Each row is a point on a landscape with many valleys, with its height.
A ball rolls from a point to the lowest of its 2 nearest points, and stops where none of them is lower. Distance is the straight distance between rows; heights are no part of it.
(170): [140  76 150 123 122 157  96 209 153 115 130 171 161  88  66  99 127 123
 183 153 123 100  93 146 171 127  99 115 122 175 144 131 122 123 160  90
 105  91 111 111 172  81 124 146  99 102 158  61 144 207 129  96]  h=317
(261): [111 123 146 104 149 173  40  97 175  89 186 114 138 130  85 108 131  72
 124 138 122  96  94 170 148 126 187 166 148  89  99 130 143 152 149 105
 103 100 135 142 135 127 145  88 122 146 117 146 134 173 121 150]  h=260
(1033): [103 131 100 125 115 116 171  88  84 163  97  88  90  98 173 160 114 153
  92 155 160  98 116  99  69  93 128 167 135 107 145 133 132 150  70 133
 135 149  97 141  79 143 105 106 116 134 160 173 115  88 132 156]  h=636
(370): [173 163 126 125 152 107 131 100 146 118 114 110  73 199 173 134 113 161
 102  84 117 153 140 111 133 149 156 124  92 105 123 105 156 111 156 126
 162 165  99  98 109 157 132 107 143 139 122 155 142  96 126 150]  h=801
(114): [ 99 137 123 135 147 138 155 136  56 130 105 119 108  86 133 153 133 178
 100 136 201 114 138 111  64 131 131 187 148 156 151 146 148 170  84 106
 136 148  98 132 107 145 123 115 105 127 162 183 111 104 131 151]  h=592
(825): [142 100 105 156 112 140 120 157  93 126  91 161 143  98  95 130 133 154
 138 137 165 121  95 137  55 110 130 130 126 168 157 102 130 126 109 106
 121 154  92 121 124 103 133 130 160 128 102 131 110 149 148  88]  h=417
(851): [156 123  84 159  88 131 125 125 153 100  98 138 130 100 109 130  87 128
 106 140 126 110 133 145  80 127 118 100  78 142 113 108 105 155  95 127
 118 229 140 127 129 125 161 132 166 137  59  97  87 100 140 102]  h=540
(387): [138 120 137  81 144  95 190 126 120 190  87 115  87 131 223 125 114 122
 106 119  63 136 145  80 169 126 117 101 141 113 140 114 105 116 118 155
 142  91 143 120  90 145  95 163  81 117 167 143 144  76 170 134]  h=306
(563): [ 63  88 159 112 131 109 135 134  88 148 130 108 170 143 152 118 143 149
 122 159  69 100 174 176 144 127 113 122 107 112 150 119 116 142 138  91
 112  40 161 153 109 131  90 130 115 129 105 108 129  79 145 169]  h=396
(101): [147 132 139 145 135 112 101 122 121 112 167  99 142 190 115 125 133 108
 129 153  99 112 108 191 142 133 173 124 107  81 144 135 124 135 137  77
 128 110 142 184 118 107 123 118 120 137 109 129 160 132 126 141]  h=377
(499): [149 114 150 106 155 139 103 202 102 101 131 156 134 101  48 127 121 149
 167 128 143 120 125 144 171 171 116 122 121 153 142 169 112 115 181 101
 123  98 125 119 163  80 125 133 130  76 149 112 147 202 101  96]  h=354
(973): [ 54  79 132 128 132 146 102 155  70 141 117  96 180  91  84 117 135 164
 102 134 131  96 167 154  86 143 116 142 132 147 153 112 104 126 151  82
 111  65 128 148 126 150 139  97 143 116 143 153 109 137 109 143]  h=486
(1065): [132 161 156 117 146  71 153 118 141 131 169 112 132 201 154 126 130 136
 119 127  72 120 139 151 171 169 127  94  57 112 121 150  97 144 112 105
  92  85 196 113 144 121  87 114 128  86 107 130 180 112 106 118]  h=427
(279): [165 169  78 175 155  95 145  87 117 155 117  82 118 198 166 131 106  85
 152 140 122 108 118 107 139 127 147 168 171  94 171 140 110  95 109  74
 147 152 101 175 130  81 149 176 136 146 160 116 173  94 143 143]  h=629
(207): [108  81 126 141  86 133 143 143 170 145 127 149 108  76 108 147  90 164
 136 170 127 140 122 114 109 148  91 116 111 153 115 122 125 126 114 163
 104 113 131  77 112 113 149 166 119 136 129 100  92 138 130  86]  h=349
(665): [142 133 121 114 130 105 180 111 108 178 105  89  68 144 202 153 105 159
  95 112 117 129 129 126  95 137 124 142 138  89 141 123 122 118  91 145
 162 153 115 131  99 158 129 109 101 122 196 168 131  79 105 146]  h=667
(239): [170  90 143 138 128 160  70 171 172 115 114 151 162 110  94 118 139 125
 156 132 145  90  75 168 126 105 118 123 148 152 148 120 139 117 141 109
 130 110 104 139 143  86 116 134 127 120 137 101 136 188 135 100]  h=266
(148): [128  99 132 124 115 172  80 104 121 156 145  77 156 106 126 141 117 136
  90 137 112  85  88 191  55 119 121 155 130 114 145 130 160 115  70  55
 136 128  81 159 151 127 142 109 136 109 132 163 123 179  84 103]  h=403
(828): [ 48  70 137 100 115 128 104 143  70 132 130  89 188 111 116  97 156 168
 111 151  99 100 206 168 139 161 109 141 122 102 151 119 104 144 160  83
  98  30 153 159 123 177 121 106 112 118 143 125 138  98 118 140]  h=437
(1053): [132 105 158 117 129 114 206 174  93 171 104 110 100 129 188 118  98 151
 117 105  72 144 111 109 153 171  62 127 119 129 124 104  64  99 118 127
 130  95 157 110 109 137 108 142  86 109 174 142 142  60 172 118]  h=278
(762): [154 174 160  95 167 107 105 134 122 111 122 113 109 150 122 129 131 161
 101  96 157 159 150 131 161 130 160 121 128 143 140 128 138 118 160 128
 133 115 105  87 104 154 125 124 143 124 121 154 145 118 113 140]  h=776
(295): [139 111 165  99 113 137 103 163 163 152 191 127 114  94  89 141  93 139
 158 172  89 113  53 163 162 137 124 160 125 113  79 138 140 124 122  85
 114  64 105 109 170 100 117 161 113  86 139  87 120 181 114 108]  h=502
(782): [ 88 115 174  96 191 100 113 174  35  97 146 116 153  87  66 160 151 175
 108 144 172 142 169 122 125 182 107 134 151 159 134 176 120 128 150 106
 124  88 119 129 139 102 147 107 123  69 137 154 148 148 100 107]  h=747
(513): [125 152 136 109 103 130  97 122 151 111 140 159 142  94  88 134 114 138
 164 179 145 162 187 114 160 136  99  85 125 156  94 153 108 155 135 182
  95  69 144  88 133 129 132 158 120  82  80 114 118 124 109 118]  h=269
(466): [111 114 133 146 112 178 130  91 183 163 207 146 115 202 167  98 115 103
 146 100  33  60  42 134 164 124 189 124 106  89 109 158 121 109 146 124
 129 124 134  91 179 161 137  75 139 164 177  90 113 155 111 146]  h=737
(739): [109  89  88 141 110 107 183 105 129 123 102 116  96  97 153 147 115 144
 114 133 129 140 150 101  96 100 114 130 116 128 141  71 133 140 114 184
 135 190 132 109  95 149 124 148 142 151 104 124  99  71 171 131]  h=724
(819): [118  88 118 172  81 131 143 152 149 103  80 181  96  49  87 182 128 154
 136 104 129 127 167 105  77 170  72 136 129 171 120  84 133  86 139 163
 121 199 142  97 128 116 171 130 138 128 113  97  88 123 166  68]  h=607
(1130): [136 124  78 173 122 135 131  91 125 143 145  96 145 160 141 122  98  94
 103 124 136  92  95 170  59  96 140 171 142  58 159 153 130 123  95  62
 135 142  88 190 121 103 133 126 164 139 164 138 158 137  93 123]  h=208
(51): [118 150 155 109 161 150  72  69 174  98 182 117 123 109 122 117 146  57
 128 174  96 106 124 134 178  88 176 169 157  53 130 135 158 119 148 150
  99  63 140 190 107 125 119 110 100 161  91 126 159  87 139 162]  h=251
(1027): [101 107 150  87 111 129 123 129 108 177 151  54 137 122 171 137 115 136
  71 127  86 126 104 171 125 161 120 150 126  77 117 146 143 119 103 111
 152  86 128 116 149 175 152 105 126 108 143 142 103 142  79 128]  h=454
(132): [169 140 122 181 108 162 150 133 181 124 186 156 121 202 137 110 126  73
 152 131  79  98  54 176 163 126 187  92  78  80 123 159 109 133 137  98
 109 123 170 135 153 103 150 103 121 166 146 117 167 151 128 118]  h=695
(408): [165 147 124 172 108 148 142 121 204 110 116 154 127 175 151 120 124  72
 167 131  81 125  90 136 190  85 209  83  86  82 135 122 108 115 132 114
 117 133 177 119 122  89 161 134 104 194 134  99 164 125 164 134]  h=673
(353): [149 145 153 116 121 146  84 147 148 133 142  99 126 118 105 120 108 134
 128 107 133 132 123 139 123 141 145 145 114 103 110 130 159 124 133 122
 151 115 124  97 144 155 155 114 147 128 141 136  94 156  75 119]  h=821
(548): [123 138 135 123 163 108 106 119  87  92 123 120 167 182 137 127 156 127
 108 137 143  99 131 179  88 117 167 146 125  88 156 122 125 152 117  65
 124 131  99 203 130  78 110 139 139 159  90 131 158  97 157 148]  h=460
(904): [118 125 161 154 104 184 121 125 171 116 197 129 161 205 136  99 142  98
 150 120  77  73  51 174 169 141 192 127  72 107 114 180 124 143 159  90
 112 134 151  89 180 134 154  65 113 150 135 101 132 158  95 130]  h=717
(815): [176 202  90 167 140 102 139  73 138  90 140 135 124 193 158 140 105 121
  83 119 142 147 120 140  89 130 162 119 102 105 144 126  85 144  77 112
 105 190 131 147 119  89 150 133 157 158  98 159 180  86 128 128]  h=856
(1067): [165 137 147 110 149 145  85 183 125  78 113 163 127 136  58 117 135 135
 156 102 192 120 120 142 136 137 139 109 106 180 151 153 148 108 198  97
 141 131 122 126 145  95 134 127 152 119 148 147 150 185 102 114]  h=401
(90): [154 109 110 148 114  79 137 128 155 171 131 106 123 137 149 135 121  84
 153 153 120 112  88 122 156  98 153 117 157  89 151 120 128  92 130 132
 154 108 101 164 109 105 131 168 118 165 164  81 143 139 155 139]  h=565
(1039): [119 129  93 106 107 121 186 130 156 115  88 182 141  92 180 128 174 131
 103 113 119 181 184  58 143 130  60 107 125 202 100 105 126 124 135 209
 103 144 164 117 128 187 119 180  94 119  60  69 113 102 191 127]  h=763
(686): [106 148 163  94 123 112 134  95 139 143 178  86 141 172 152 140 115 144
  91 122  73 135 135 149 145 177 119 114  68 129  85 144 111 147  87 115
  70  66 180  94 174 143 117 113 140 115 100 124 165 138  56 128]  h=400
(43): [ 77 104 148 140 153 118 190 137  54 113 108 147 146  96 129 152 171 139
 126 127 187 161 157  68 110 135  69 129 163 215 120 137 134 123 113 164
 142 168 116 134 126 114 123 127  91 129 127 114 110 128 185 142]  h=267
(964): [107 164 112 103 105 160  96  57 169 163 144  77  95 161 162 121 120 132
  98 125  90 126 144 123 113 115 131 140  96  49 113 102 163 157  94 165
 117 134 157  91 114 195 148  95 151 158 123 164 109 104  68 151]  h=532
(1077): [106 180 107 113  94 137 126 101 159 130  93 206 161  67 129 126 151 101
 100 134 124 157 242  72 143 149  95  84 143 169  98 142 134 149 157 223
 129 157 168 125 115 202 110 137 120 100  44 112  85 106 138 119]  h=268
(264): [163 160  87 162 125  99 128  97 168 146 114 109  74 134 149 169 106 131
 135 120 157 142 103 116  99  98 139 156 132  90 138  98 144 112 100 144
 137 165  85 115 119 114 134 141 137 149 155 133 136 104 124 126]  h=710
(473): [127  73 126 147 128 130 142 177 107 112  82 131 165 115  97 125 140 144
 144 107 158 140 128  98 119 114 117 109 128 189 162 122 131 124 137 144
 150 135 115 128 126 119 151 140 120 142 125 103  98 160 166  99]  h=355
(460): [112  77 149 125  83 118 150 125 123 160 122 167 107  69 121 163 123 151
 100 187 102 155 115 101  51 181  66 126 131 159 119 106 131 128  79 143
 103 155 133  87 114 123 143 163 130 117 114 124  73 121 125  68]  h=383
(278): [ 96 164 165 103 110 142 130  95 153 140 180  99 172 196 166 130 131 103
 154 120  50 124 133 150 176 169 161  98  67 113  91 146 137 178 101 110
  54  76 196  87 192 168 120  85 108 127 102 133 141 140  48 118]  h=371
(7): [130 128 166 113 133  96 121 181 134 115 175 113 117 118 105 141 120 157
 144 174  70 127 103 178 189 165 128 164 140 101 106 150 129 131 167  73
 137  64 118 116 162 117 119 149 113  63 117 104 142 180 121 125]  h=482
(865): [169 108 132 141 120 116  92 160 189 160 121 123  80 101 113 148 122 134
 149 129 152 142  97 135 121 103 126 133 133 131 155 102 136 108 114 136
 136 162 100 103 119 120 140 140 137 151 165 115 115 144 142 102]  h=740
(1268): [ 94 111 104 161 115 139 118 127  83  75  98 171 171 105  78 128 134 114
 170 110 198 154 147  75  90 117  93  85 139 207 139 154 123 115 166 156
 150 153 140 170 133  96 136 141 130 135  87 122  96 195 121  89]  h=348
(1149): [112 171 137 130 157 101 129 105 104 132 112 114  82 103 144 132 132 126
 159 143 208 151 152  95 133  78 116 172 194 160 116 148 160 135  93 148
 154 145 105 144 143 110  98 149 110 143 137 160 144 118 125 150]  h=714
(500): [205 124 125 146 143 105 109 182 117 120 133 145 123 154 132 138 138 132
 129 111 155 124  48 162 125 137 139 141 126 147 138 127 115 108 141  67
 130 147  68 151 150  82 142 144 142  94 136 128 154 150 126 116]  h=303
(141): [102 126 146  99 205 110 119 132  51  83 102 120 137 112  59 113 144 180
 132 128 183 147 185 111 128 145 129 130 153 177 146 165 138 125 171 126
 151 123 118 155 131 123 118  76 129  77 127 155 137 140  90 156]  h=719
(212): [ 92  86 130 150 123 130 142 157  58 147 104 114 143 103 113 131 148 174
  93 136 162 124 153 117  73 147 132 137 130 159 158 115 124 151 130 128
 142 120 130 128  93 148 116 109 130 117 135 154  95 111 155 128]  h=541
(654): [ 93 119 154 121 177 110 180 134  76 100  83 147 137 111 155 152 169 162
 126  94 175 205 195  31 138 140  76 114 157 219 100 131 128 101 149 204
 124 169 142  97 122 139 133 113  92 140 141 128 123 109 175 131]  h=218
(363): [ 94 151 116 108 111 132 129 120 117 125 125 207 153  76 127 118 130 114
 115 157 153 175 214  83 146 165  74  91 125 180  84 164 105 147 137 212
 113 100 157 101 133 166 142 144 140  95  56 112 104 124 109 111]  h=223
(1180): [147 159 144 116 156 141  64 160  98  60 130 113 146 145  51 107 151 133
 140 111 166  95 139 174 115 114 164 153 124 137 160 153 159 132 195  93
 135 136 127 161 130 130 126  76 132 120 131 169 155 166  99 151]  h=461
(1103): [149 171 107 148 148 114 153  74 108 141  99 115  93 128 166 157 116 138
 134 141 196 130 120 114  85 106 134 171 154 102 150 140 146 157  90 115
 142 150  93 144 117 111 102 166 128 152 134 157 146  92 137 166]  h=675
(613): [116  70 121 106 111 159  97 135 147 152 140 103 150 108 114 136 118 148
 108 156 120 104  78 161  81 113 134 131 122 117 146 109 126 111  95 114
 127 111 122 136 125 111 136 109 142 140 134 123  94 161 114 120]  h=457
(991): [ 89 112 130 101 134 134 124 140  88 116  97 150 146  72  74 127 146 147
 140 132 188 170 194  89 108 139  95 118 164 173 143 140 117 124 124 178
 143 124 152 140 107 132 122 142 146 107 115 156  96 146 125 119]  h=659
(1093): [ 72  92 131  79 144 127 148 123 127 170  99 115 151 126 168 114 141 143
 128 156  69 107 146 118 158 102 112 123 131 107 140 101 102 151 128 142
 111  53 168 139  85 160  70 156  93 116 125 110 123  64 152 150]  h=360
(983): [134 149 149 110 138 127 108 125 119 124 153  84 123  88  96 138 111 151
 126 147 182 127 111 151  82 130 125 176 183  97  97 141 165 132  90 129
 142 115 106 128 141 129 134 126 137 109 148 161 114 147  71 121]  h=794
(503): [143 173 127 110 142 135 119  72 143 162 160  63  95 164 176 104 130 116
 113 115  97 124 144 127 144 133 164 139 119  59 109 107 165 132 129 148
 171 109 129 109  92 201 146 102 133 136 148 153 135 132 103 158]  h=561
(585): [148 110 115 166 127  96 194 183 132 164 129 111 118 152 167 125 103 133
 106  91 102 132  85 160 106 147 123 103 108 121 147 128  91  96 102 115
 149 164 143 127 131  91 124 100 134 159 158 142 147 126 146 111]  h=184
(783): [123 113 138  55 124 100 146 118 112 184 111  91 100 113 195 133 151 126
  87 151  76 115 144 117 166 100 114 138 167 101 135 137 113 125 112 125
 145  56 144 157  83 142  76 173  78 117 140 120 148  64 132 152]  h=331
(3): [142 111 165 112  98 110 134 131 181 144 124 148  92  94 116 130  97 161
 190 134  98 172 150 109 195 157 112 127 157 134  92 109 126 114 119 206
 127  90 108  51 158 133 104 169  94 131 153  84 110 137 114 140]  h=562
(119): [129 121 179 115 129  87 150 155 139 164 127 129  81  93 127 157 124 132
 199 114 115 177 119  92 213 135  60 117 140 167  90 122 121 114 106 181
 129 108 106  79 160 133 105 186  76 119 144  87 143 125 150 140]  h=543
(539): [137 156  83 157  87 131 122 116 118  77  77 145 167  88  87 120 127 120
 109 136 149 126 134 120  92 121 136  96 113 153 132 115 119 180 114 139
 122 206 138 173 115 139 143 151 157 147  49 118 102 112 182 145]  h=499
(843): [120 102 102 122 116  97 188 110 131 175 118 104 110 128 177 147  95 161
  79 134  98 146 113 114  94 116  97 118 139 109 135 111 101 127  83 141
 139 159 140 127 100 104 123 137 132 150 135 132 103  80 132 126]  h=693
(953): [158 161 131 124 157 188  93 158 134  81 128 139 126 167  71  86 158 107
 129  92 170  82 135 140 138 107 194 139 112 123 156 129 157 114 204 102
 153 167 126 123 113 147 128  65 171 147 164 154 123 182  97 159]  h=375
(517): [142 129 127 176 129 151 174 178 133 137 136 136 152 219 139  68 113 122
 130  54  81 105  81 162 123 150 151 122  62 125 150 135 117  99 175  83
 164 131 141 120 155 158 134  71 145 125 153 140 146 145 131 114]  h=164
(622): [125 186 130 115 176  95 109 119 104 123 120 100  78  92 113 131 110 139
 157 115 191 133 114 128 117 104 143 197 187 121 126 159 175 140 131 119
 155 139  91 144 133 142 118 109 125 113 171 183 131 151 110 159]  h=754
(690): [132 132 141 101 141  86 150 107  85 147 113 158 104  89 179 171 158 153
 112 176 156 156 140  86  95 133  78 132 162 184  87 114 143 165  80 178
 117 145 103 115 106 137 113 167 108 106 120 142 120  93 129 114]  h=466
(23): [103  91 137 124 114 136 161 143 107 121 114 176 128  57  94 153 136 157
 135 122 145 160 181  72  72 166  95 126 155 174 150 138 115 123 126 173
 116 170 144 107 121 127 136 123 137 117 126 119  64 133 142  84]  h=632
(53): [141 123 107 146 138 135 111 109 107 124 158 106 151 139 132 129 123 138
 100 141 122  66  91 195  21 116 106 169 126  84 147 134 136 139  70  41
 134 124  70 203 165  85 111 125 147 127 133 156 150 129  91 108]  h=318
(663): [ 79 125 122 103 139 117 167 113 129 107  87 193 142 101 117 137 159 152
 138  91 170 202 229  37 143 146  68  98 129 192 102 141 117  97 160 212
 128 155 158 111 120 140 138 135 146 112  90 104  96 102 141 122]  h=162
(962): [152 155 120 156 118 161 113 107 192 113 104 121  55 164 123  97 116 125
 154  79 105 133 153 107 187  88 175 136 110  87 159  69 177 120 185 154
 166 165 146  99  80 140 138 116 151 176 176 114 130 114 157 154]  h=616
(1269): [201 139 127 140 168 106  99 166  79  82 126 156 137 144 101 135 161 109
 139 105 190 116  87 158 139 130 123 162 174 152 137 129 140 119 142  54
 143 167  43 155 163  74 123 139 129  82 151 146 208 155 152 113]  h=376
(951): [203 124 121 151 140 182 106 169 128  94 123 173 118 188 109  99 148  96
 119  37 128  94 115 160 158 103 179 131 117 152 168 131 161 104 207  84
 173 154  99 116 131 164 133  79 161 122 167 134 131 165 137 148]  h=290
(139): [132 110 159  58 150 104 150 156 115 165 127 136  82  91 155 151 144 154
 140 163  96 159 132  80 171 144  46 120 151 164  88 123 102 125  95 164
 104  68 111  65 126 137 100 196  80  92 136 102 168 133 148 134]  h=523
(545): [185 127  85 177 142 103 134 124 147 140 137 126 137 187 143 116 147  55
 158 119 126  92  74 148 157 120 170 113 174  87 170 133 118 105 141  79
 154 129  78 189 131  86 148 176 133 145 156 101 174 135 150 123]  h=595
(652): [121  71 126 147  93 115 115 148 157 197 118 120 110  73 137 131 100  86
 140 165 106 105  67 127 129  90 111 141 196 100 142 116 136  90 104 125
 157 100  97 157 122  91 114 153 119 157 178  90 103 158 152 129]  h=539
(1194): [164 111  85 161  82 133 104 134 203 110 100 154 101  96 126 144 100 100
 157 139 149 133 102 135 117  75 127 125 148 113 123  82 145 115 104 163
 146 187  95 114 131 110 165 159 119 173 126  92 124 139 149 104]  h=766
(1190): [160 104 125 171 131 161 117 165 128 119 138 144 131 198 115 103 151  97
 109  69  85  83 100 169 139 118 180 121 107 104 162 137 126 104 195  65
 156 138 127 144 128 143 134  58 122 110 138 138 145 184 131 133]  h=228
(1181): [132 106 134 112 102 113 142 123 111 150 133 135 107  97 140 174 132 157
  88 179 148 136  92 127  57 144  88 150 129 145 114 126 145 157  59 144
 108 163  99 111  96 111 125 155 130 126 115 156  88 105 106 118]  h=421
(1187): [120  85 151  59 130 114 141 123 103 176 118 144 108 101 163 171 154 156
  95 181 114 139 165  95 153 122  54 129 146 172 100 119 113 141  89 159
 122 106 108  96 105 165  71 186 104  89 118 120 128  93 146 141]  h=501
(496): [105  74 115 126  85 133 125 122 144 177 135  98 150  87 134 123 108 120
 125 183 109 120 100 141 122  76 107 145 148  98 129 112 113 130 101 146
 145  82 136 163 108 107 104 151 140 162 133 107  97 129 149 154]  h=505
(595): [210 100 118 158 113 120 165 187 140 169 153 156 106 165 159 138 120 124
 120  94  94 113  49 179 125 139 124 106 108 147 155 126 101  92 112  79
 127 163  99 136 143  90 133 113 141 115 163 126 167 171 116 103]  h=243
(1021): [140 164 172 100 156 103 126 149 135 124 168 111 128 176 112 124 134 143
 146 148  91 130 144 150 204 157 148 125 103 112 114 138 107 151 167  89
  87  65 147 113 160 119  92 128 119  68 109  90 153 124 126 136]  h=456
(82): [104 138 122 126 137 160 102 121  49  46 111 184 157  97  73 157 130 103
 153 135 213 143 158  84 109 137  84  81 128 201  79 169 129 127 135 140
 139 147 132 157 163  73 139 161 118 101  80 149 124 164 112  75]  h=390
(171): [145 129 109 172  74 131 114 147 152  61  95 188 124  94  79 152 102 133
 129 122 157 120 201 108  76 151 107 100 111 173 118 118 114 135 134 158
 123 211 136 117 128 123 176 121 149 123  70 112  90 118 145  91]  h=577
(605): [171 144 121 156 130 154 102 138 215 113 128 142 101 163 124 113 129  80
 168  99 135 130 113 131 200  80 202 116 118 101 149  96 145 112 161 141
 162 126 131 125 105 121 148 150 131 189 169 103 150 125 174 154]  h=647
(972): [155 137 110 118 116 108 112 112 149 123 113 133 115 128 147 151 125 109
 107 151 158 169 117 133 121 115 112 100 122 134 100  94 109 161  92 144
 109 128 129 121 108 115 120 170 133 148  68 121 146  93 142 122]  h=812
(56): [ 80 158 115 129 112 143 113  85 104 116 114 149 198  83  86 112 148 111
 122 140 174 144 193  87 116 106 120 104 136 162 138 148 150 154 156 172
 112 145 147 187 114 177  79 145 143 111  72 133  77 139 154 157]  h=382
(952): [101 159 159 158 115 165 160 115 165 127 177 135 163 225 148  77 126 108
 178  80  26 102  90 120 176 134 200 115  68 109 103 155 137 114 155 136
 114 134 177  72 182 143 137  28 140 162 171 124 134 112 137 100]  h=277
(91): [125 140 130 144 182 102 121 134  74  78 118 136 143 130 112 134 159 139
 140 106 178 122 113 155  99 117 134 153 147 152 137 138 128 149 120  68
 116 137  65 161 159  77 109 162 131 122 112 132 178 124 158 141]  h=462
(327): [139 149 149 144 143 130  81 101 156  89 168 112 133 153 127 102 135  57
 153 161 125 119 129 172 171 109 193 136 147  45 121 122 146 149 150 103
 101 105 120 180 121  94 127 145  92 153 106 123 144 115 154 143]  h=316
(691): [ 88 125 117 102 120 118 122  83 117 167 160  51 132 151 180 137 114 145
  85 112 116 121 114 142  84 145 114 123 105  66 126 123 146 169  76 128
 140 143 143 119 126 158 150  92 155 142 139 175 120 123  67 130]  h=492
(1112): [109 108 132 141 157 105 206 172  77 168 108 104 110 144 170 123 112 130
 100  81 101 138  87 136 134 164 102  98 115 145 161 101  94  78 102 101
 158 141 138 132 129  97 132 120  88 133 193 149 155  65 180 118]  h=240
(954): [ 90  99 123 150 116 127 168 147  69  66 103 159 182  93  90 148 169 139
 134  97 172 174 148  58 112 144  67  93 124 216 128 136 113 103 155 170
 125 145 141 146 129 117 145 140 109 142 114  89 107 166 176  96]  h=309
(1136): [ 79 141  98 144 103 136 150 112 102 106 102 135 176 110 106 107 160 127
 117 134 149 125 144 112  83 102 136 128 120 150 177 104 136 171 140 154
 125 161 166 172  84 148 117 141 156 141  87 123  81 110 192 156]  h=446
(840): [154 114 126 118 105 178  48 129 192 113 159 150 141 109  88  90 118  91
 132 159 146  95  73 183 103 101 149 144 141  90 105 118 141 145 114  98
  85  89 123 135 130 105 153 122 123 152 121 133  97 171 114 125]  h=265
(888): [151 122  84 178 132 117 169 135 104 155 136  95 131 158 154 132 115 133
  80 101 112 102 103 182  63 120 135 135 120 112 162 137 100 114  80  83
 141 172 136 169 140 114 123 101 159 124 169 144 143 140 104 108]  h=96
(899): [186  90 119 128 112 183  69 143 193 123 138 150 161 114 121  92 104  90
 114 145 124  72  52 173  99  78 136 127 145 107 136 109 154 114 114  91
 110 123  80 164 134  99 111 132 145 117 153 122 145 178 101 124]  h=198
(710): [ 90 103  97 120  90 111 171 123 127 146  75 158 130  66 177 132 147 129
 119 124 103 164 150  72 115 121  91 121 139 137 111  89 116 144 117 202
 114 167 161 131  89 186  99 167 116 123  71  90  85  80 179 124]  h=748
(366): [ 85  96 144 108 162 139 114 155  85 106 112 126 145  86  55 109 133 149
 164 125 176 142 186 110 153 115 126 116 148 142 117 163 112 120 170 138
 125  93 144 150 115 103 130 108 152 106 104 126 104 150  87 158]  h=688
(608): [144 180  95 139 109 119 109 101 136 104 109 133 150 164 133 129 115  94
  93 161 169 138 118 154  84 117 144 102  86  98 120 106 112 169  98 112
  88 174 128 129 119 114 151 137 158 154  66 141 140  84 136 123]  h=835
(52): [ 80 134 111 115 132 143 130 135 121 121  82 170 156  89 111 104 130 145
 138  91 138 154 225  75 149 122 123 104 102 170 120 125 127 132 173 193
 114 128 163 104 102 167 125 123 176 122  90 130 104  87 142 126]  h=225
(966): [119 135 149  78 138 120 149 128 109 174 141  72 135 163 188 129 131 164
  93 110  82 136 145 143 155 178 104 126  83 105 109 130 122 128 138 102
 112  75 153  78 154 179 130 118 114  94 124 147 148 115  76 136]  h=426
(243): [139 119 146 130 112 143 106 172 160 122 127 149 142  86  85 133 113 149
 186 154 141 154 143 126 153 145 116  91 131 158  81 154 107 133 114 160
 113  99 139  65 159 103 118 166 111 113 115  86  98 162 119  90]  h=308
(121): [142 164 131 133 131 167 122  73 182 137 149 121  65 183 153  93 120  82
 149 115  78 141 136  98 176 105 200 148  97  52 130 100 156 104 145 165
 139 112 149  97  79 164 148 110 125 154 153 137 132 113 137 166]  h=586
(250): [ 87 188 104 103 124 158 105  75 124 135 111 184 154  80 117 120 145 113
 132 145 180 174 222  71 131 139  86 102 150 168 119 171 128 148 147 197
 147 168 170 145 117 189  72 154 133  96  63 153  72 115 112 149]  h=321
(223): [153 158 103 146 163  90 175  99 122 115 146 105 105 186 180 135 115 154
  78  76 119 153 123 132 107 144 165 115  99 122 144 128 110 126 116 114
 150 196 150 132 114 125 142 102 169 127 139 174 165  78 116 134]  h=827
(1001): [147 167 148 110  86 180  56 114 181 110 132 113 129 128 108 120 107 134
 134 121 137 125 150 144 150 159 157 129  78  87  81 145 150 134 136 144
  98 110 138  47 154 156 205  88 155 140 132 126 110 173  65 129]  h=838
(13): [158 200  62 139 177  98 170  53  91 163 101  90  79 163 196 147 111  94
 157 131 136 104 129  83 146 100 140 163 196  94 158 127 125 118 122 113
 155 151  97 165 115 127 124 175 113 137 177 138 171  72 122 178]  h=660
(1196): [130 191 155  88 189  88 100 150 104  97 134 119 101 137  87 126 136 153
 131 109 186 165 165 124 189 141 135 133 175 158 116 151 148 110 193 118
 142 122 122 148 125 126 101 108 147  87 117 154 139 140  87 153]  h=751
(870): [143 133  87 155  78  92 144  86 174 121 116 147 102 106 154 156 106 122
 133 151 151 173 117 116 100 107 100 116 153 137  92  83 120 135  73 182
 129 172 102 118 131  94 157 185 128 167 100 111 146  96 157 113]  h=791
(275): [104 138 146  93 161 142  73  72 163 113 194  77 115 102  94 113 146  91
 109 168 101 119 129 141 178  86 166 196 190  73 112 133 160 133 148 128
 133  82 133 172 131 142 136  91 118 162 136 141 134 151 129 181]  h=177
(1004): [ 72 129 145 132  97 165 144  92 153 128 196 111 192 192 132 106 129 104
 162 119  54 103 120 130 164 155 175 102  68 110 106 134 104 141 142 117
  61  98 183  79 187 162 146  36 115 161 158 130 118 121  90 111]  h=332
(1264): [114 136 139 177 124 142 172 147 132 142 163 136 130 219 151  58 127  91
 178  64  51  84  72 142 177 120 198 126 104 103 100 129 127  88 177  97
 155 113 159 104 145 154 131  66 127 132 148 130 117 140 145 122]  h=224

Two balls start at each pair of points below. Name the first point that both come to, or write -.
(1196) / (7) => -
(119) / (762) => (363)
(1021) / (782) => -

For each start below, name the point where the ball stops.
(815) => (363)
(132) => (517)
(13) => (888)
